Points, in no order, along strands that fork, close into loops and pass close to each other.
Points whose rows are less than 72.9 apart are linked; no others are. Some points are linked to none.
j_449: [  5 -16  12   2 -10 -14  23 -34  -2  -9   6 -16 -26 -21   6  42  33  20
 -16  -2  20  -6 -25   0   8  30 -17]
j_741: [-22 -22 -27   6  35   9 -42 -47   9  -5 -16 -11  -1   1   0 -39   6   9
  36   5 -25  16  -4   3  18  17  14]
j_89: [ 14  -1  13  30 -36  12   8  36  21 -11   8  19 -14 -13  20   6 -16  25
 -42  21  14   0  15 -31   0 -33  28]
j_158: [-18  -8   7  29 -26  10  24   1  35 -38  -5  21   1  12   8  24  32  -9
  -4  19  13  14   5 -13  -3  17   1]
j_262: [-20 -16 -17   4 -26  -2 -17  14  21 -13 -31  10  -2   5  -2   5  -6  -1
 -19  -2   9  -1   6  -9 -33  20   4]
j_106: [  4  14  -2 -39  22 -15  14  20 -45  36   7  49  30  25 -20  -9 -22 -41
  20 -52 -11  36  24  -5   1 -17 -17]
j_297: [ 16  25   4  16  13  33  45 -17  -1  -5  26  -4   5 -14   1   4  40  -1
  28  29 -22   2  -9 -10  43   1 -10]
j_749: [-26 -26  -8 -26   6 -14 -43 -35  -6  -3 -27 -10 -13  -9 -11  -6   4  14
   4  -5   7 -18  -9   6  -6  19  -2]
j_847: [  7  31   3 -24  15  18   7  23  -6   8  10  13  20  19  -8 -12  -6 -12
  23  16 -15 -28   7   8   6 -43   4]
j_396: [ 12 -13  12  10 -38 -10   0  26  24 -21   2  23 -28 -14  15  12 -18  30
 -51   8  23 -12  12 -16  -2 -24  22]
j_135: [ 26  39  11  20 -12   8  30  63  10  -1  27   9   4  -1  22   5  -8 -11
 -16  10  11   8   7   0  -1 -38  24]
j_921: [ 47  40  30 -37   8 -23  23  23 -28   6  55   1  12   3  27   5   2  -6
   1   1   5  19  -6  30  -5 -31  -3]
j_290: [ 42  46  17 -10   0   2  45  32 -13  14  40  19  12   9  17   9   8 -23
  13   0  -8  16  -2  22   3 -36  -5]
j_758: [-31  -9  -9 -27  15  -8 -27 -30 -32  21  -8 -14 -16   0 -20 -11  -4  10
  26  -4   0  -9   2 -12   2  35   6]
j_522: [ 20  19 -23  10   8   8  15  47  17  -2  -4  31   9   8   5 -33 -16 -41
  -1   0  -8  -1  -6  29 -17 -48  14]
j_195: [-25  -3   0 -31  18 -13 -26  -5 -44  43  -3 -10  -2   3 -23 -21 -27 -12
  22 -15   2   1  11  -3  -1  28   3]
j_50: [-22  22 -32   6  -6   4  24  -9 -29  57   4  14   8  29 -16 -22 -16 -31
  35  -9 -22  27  16 -27  16  38  10]
j_919: [  0  -5 -12 -27  39   4  13  -1 -13   9   9  25  -8  -5  -1 -26   0 -24
  38   1 -22  -2   2  16   5   3  -3]
j_240: [  8 -19   1 -10 -36 -18  -5  12  21 -23 -11  15 -28  -2  -2  25  -5  31
 -49  -1  26 -21  11  -7  -7  -1   7]
j_838: [-15 -16 -25  10  27   4 -46 -26  -1  10 -16 -21   5 -10   2 -38  -5   4
  22   6 -29   8  -8   6   8   9   9]
j_696: [ -1 -31   6 -38  48  -1 -21 -20  -7 -15   2  -7  -6 -21   3 -23   1  10
  22   9  -5 -19 -16  25  17  -2   5]
j_295: [  5   4 -26  10  12   5  13  29  28 -17 -14  31   2   4  13 -32  -1 -39
   0  12  -8   2 -12  26 -18 -29  14]
j_31: [ 25 -12  17   9  -8 -16 -18  24  -3   8   8 -26 -10 -25  14  10  -7  22
 -34  -8  23  -3 -16  25  -7 -12   9]
j_515: [ -2   0   2  34 -23  22  -3 -45  46 -49  -2  -5   9  17 -10  26  11  43
  -4  -1   2  -8  21 -28  13  -4  -9]
j_413: [-17 -22  -9  -4 -22  -6 -41 -35  31 -33 -28  -2  -4  20 -11  27   8  28
  -8  -9   7 -17  11  -3   1  13 -11]
j_544: [  3 -47   3  53 -24  -7 -18 -26  40 -33   6   2 -12  -8  13  13  11  11
 -23   3   4  27  -6  11  -3  28 -13]
j_613: [ -8   2   1  -8  17   2  45 -17   5 -18   5  21 -16  -4  10   1  38 -33
  22  18  -2  14 -15   5   5  22  -8]
j_174: [  7 -29  16 -24  29 -12 -27  -9  -9  -5  -5 -17  -8 -25   7 -17  -4   9
  -5   6   9 -19 -25  37   4 -15   6]
j_767: [  6  24  -3  20  -7  11  11  27  -5  23   5 -21  16   1   4   3  -3  -9
   3   9 -13   2   2  -5  -2  -3   0]
j_760: [ 28 -19  12  31 -20 -11   8  33   4   6   6 -15 -20 -31  18  12  -6  14
 -44  -8  19  15 -10   4 -14   3   7]
j_289: [ 13  -8  18 -12 -13 -20  18  -9 -18   5  -1 -20 -31 -23   1  39  19  22
 -24  -9  25 -17 -20   6  -4  22 -12]
j_530: [ 16  23  -5 -17  15  14  -5  35   1  10   6  19  20  14  -1 -25 -15 -23
  16  11 -13 -17   3  26  -3 -52   7]
j_19: [  5 -17 -21  24 -35   8 -32   2  24  -1 -24  -7  -5   8 -15  10 -10  43
 -41  -1 -10  -5  27 -44 -15  12  -8]
j_726: [-16  -7 -13  -1 -20  -9  -6  27   6   0 -31  -2  -3  -5  -4  -8 -18 -17
 -23 -13  13  -2  -2  -2 -39  15   4]
j_481: [-14  -3  13  -3  10   4  45 -34  -1 -20  10  10 -17  -9  10  22  48 -22
  19  18   7  14 -17  -2  16  33  -9]
j_90: [ 10  20  35 -37  -8 -26 -13  25 -37  19   8 -25   6  -3  -9  14 -21  -2
 -17 -19  31  -2   0  14 -25  -7 -11]
j_316: [  5   4  -3  21   8   4 -46  -9 -17  35  -2 -50   7  -8  -4   0   0  27
   4 -10 -18   3  -3  -9  -2   9  -4]
j_186: [-16   9   0   3   0  24  -2 -61  22 -37 -10 -16  10  10  -8  19  22  35
  17   1   0 -17   5 -26  21  -3  -6]
j_900: [-21  38 -12  -7  -5   5  14   5 -33  52   6   3  25  30 -17  -2 -19 -22
  29  -5 -22   4  25 -29  12   9   3]
j_145: [ 20  17   8  37 -21  16  23  61  19  -2  13  10   3  -9  22  -7 -12  -1
 -29  20   7  14   9 -17  -5 -28  24]
j_612: [ -1 -21  -9 -28  50   8   6 -15  -3 -11  10  14  -8 -17   2 -23  10  -5
  41  12 -17  -4  -8  18  21   9   2]
j_797: [-23   6  -5 -16   5   0   8 -21 -22  14  -6 -12 -10   0  -7   8   9   3
  20   5  -3 -15  -3 -18   1  26   1]
j_397: [ 16 -25  -1  45 -25  -2   8  23  16   4   0  -7 -12 -25  15   1  -1   8
 -41   3   7  25  -5 -10 -21  19   1]
j_588: [ -5   0  30 -50   9 -24 -31   9 -41  24  -4 -21  -4 -13 -18   0 -20   1
  -5 -12  27 -15  -1  23 -17  -1 -17]
j_431: [-13   4 -21  -1  15  12   6   5  27 -22 -13  26   7  12   7 -22  14 -29
  18  21 -14  -3 -10  16  -5 -16   5]
j_225: [ 11  18   9 -14  19   1  61   6 -10  -6  13  21 -16  -1   7   2  23 -31
  18   9  -1  -4 -12  11   4  -8  -7]
j_832: [-10  26  -6 -27   4 -11  16  23 -37  44  -2  26  35  30 -20  -7 -29 -50
   6 -44 -14  32  18 -12  -2 -11  -7]
j_151: [  9 -11  13  -9   0 -14 -16  15  -4  -3 -10 -16  -6 -17   6  -6  -8   9
 -20  -1  20 -20 -19  28 -11 -15  10]
j_261: [ 28  -4  10  53 -12  18 -31   9  18   1   6 -31  11  -6   2   1  -9  63
 -30   0 -10  -5  11 -22   5 -28   4]
j_92: [-13   4  -2 -31  26 -13 -15   8 -38  45  11   8  13  10 -17 -23 -30 -21
  27 -17 -10  11  20   3   6  15   0]
j_323: [ 32  30  16  -7  11   4  60  20 -19  11  26  16  -6  -1  14   6  16 -31
  17   5  -7   8  -8  16   9 -16 -11]
j_930: [  6 -14   0 -15 -28 -20   2   8   3  -9 -17  -1 -27  -7  -9  33   6  24
 -40 -10  27 -23   0  -3 -12  18  -6]
j_334: [ -1   3 -12 -32  35 -10  -2  14 -35  42  20  46  22  13 -18 -26 -28 -20
  43 -40 -14  22  26  12  12   8  -7]
j_55: [ 15 -11  -3  35 -21  12 -28  -8  28 -17 -10 -15   3   2  -7   2 -12  61
 -33  -2  -5 -20  17 -25   1 -20  -2]
j_552: [-22  13  -6 -26   7 -17  11  23 -32  21 -18  14  11  20 -21 -21 -39 -60
  -1 -41   1   9   6  -3 -23  -8  -8]
j_399: [-25   0  -9 -16  11   9  -7  -8  19 -29 -19  13  10  13   4 -10  10 -10
  15  18  -3 -19  -9   7  -4 -13   9]
j_360: [-12  40 -10  -4 -11   0  33  25 -24  45   3  11  29  26 -11   5 -21 -44
   9 -23 -18  15  17 -21  -3  -1  -5]
j_820: [-25   7  -5  -6   6  14   3 -40  -4 -11  -7 -15  -1   5  -8  10  24  20
  24   8  -6 -14  -2 -26  17  14  -2]
j_670: [ -3  19  22 -33   4   0  24   9 -14 -10  -1   1  -6   4  -2  15   4   4
  -2  10  23 -42  -9   3   0 -23   7]
j_454: [ -5 -29 -20  19 -38   1 -34   3  33 -10 -28   7  -5  12  -7  10  -9  25
 -35   3  -2   8  24 -28 -24  21  -5]
j_243: [-20  23 -38  28 -11   8  18  -7 -13  44   0   5   3  14  -7 -21  -3 -36
  29   1 -27  34   6 -23   8  41   5]
j_35: [-11 -24   5  23 -24  10 -23 -34  46 -49 -15   4  -3  23  -6  35   7  25
   0  -3  10  -2  19  -5  10   8 -12]
j_719: [ -8  -2  18   5  -9   0  45 -32   1 -19  12  -6 -20 -15   7  40  45   4
  -2  10  19  -1 -21 -10  11  31 -15]
j_79: [-29 -21  -6 -23  -9  -8 -38 -36  10 -20 -32  -2  -8   7 -12  16  11  17
   6  -3   9 -18  -3   2  -3  17  -5]
j_578: [ 18  10   3  38   8  15 -36  -1   4  14   3 -51  22  -7   2  -1   5  44
  -7  -1 -17  -2   0  -8   5 -18  -2]
j_205: [  5 -30   5  29   5   5  -8 -47  37 -52  12  -7   6  -8  20  -4  13   7
   2  13   5   7 -22  23  24  -4  -1]
j_743: [ -5  29  10 -35  21  19  15   6 -12  -7   7   4  12  15 -11  -1   4   5
  23  21  -2 -43   4  -4  16 -34   5]
j_418: [  8 -40  14  55 -16   2 -17 -38  47 -55  18   1  -6  -2  13  12   4   8
 -11   6   9  19  -7  21  13  12 -10]
j_654: [ 30  23  35 -25   1 -21   6  20 -29  16  32 -28   4  -7  14  20   1   2
  -8  -3  17   7 -10  23 -11  -9   0]
j_618: [-22   9  -8 -22   2 -14  -3  21 -17  13 -24   2   2   6 -13 -21 -31 -44
  -5 -21   8  -4   0   4 -32   1  -1]
j_668: [ -2 -22  -4  16  19   9  -7 -51  21 -32   4 -15   7 -13  13 -10  18  10
  12  14  -8   4 -20   8  26  -1  -6]
j_554: [ -2  -2 -13  13  17   2 -36  -6 -18  38  -3 -34   7 -10  -1 -22  -9  -1
  17   0 -25  10  -4   5   2  12   4]
j_808: [  7 -35  -5  60 -22   1  -6  -2  30 -15   1   0  -1 -17  17  -3   6  12
 -33  12  -3  28  -7  -7 -12  21  -3]

A fork is a point with three links, a tip a point with one. Leave the first point through the second and follow the links. Name the first fork or tip that comes.
j_399, j_431 -> j_670
j_808, j_397 -> j_919
j_261, j_578 -> j_741
j_613, j_225 -> j_588
j_832, j_360 -> j_243

A piece is all that can be reached along the links. How many separate loops has the piece of each point below (a circle has one, a figure eight two, a Y none), and how many tips (points with one link)?
j_295 -> loops 0, tips 2
j_31 -> loops 0, tips 2
j_454 -> loops 1, tips 2
j_89 -> loops 0, tips 2

A tip is a point with one link. Name the tips that can be reached along the links from each point below, in the order of the rows.
j_743 -> j_399, j_670
j_838 -> j_741, j_243
j_930 -> j_135, j_588
j_612 -> j_919, j_668

Name the points in between on the shortest way along the links from the first point to the second, in order.
j_431, j_743 -> j_295, j_522, j_530, j_847
j_578, j_454 -> j_261, j_55, j_19
j_151, j_418 -> j_31, j_760, j_397, j_808, j_544
j_90, j_481 -> j_654, j_921, j_290, j_323, j_225, j_613
j_618, j_900 -> j_552, j_832, j_360
j_240, j_719 -> j_930, j_289, j_449
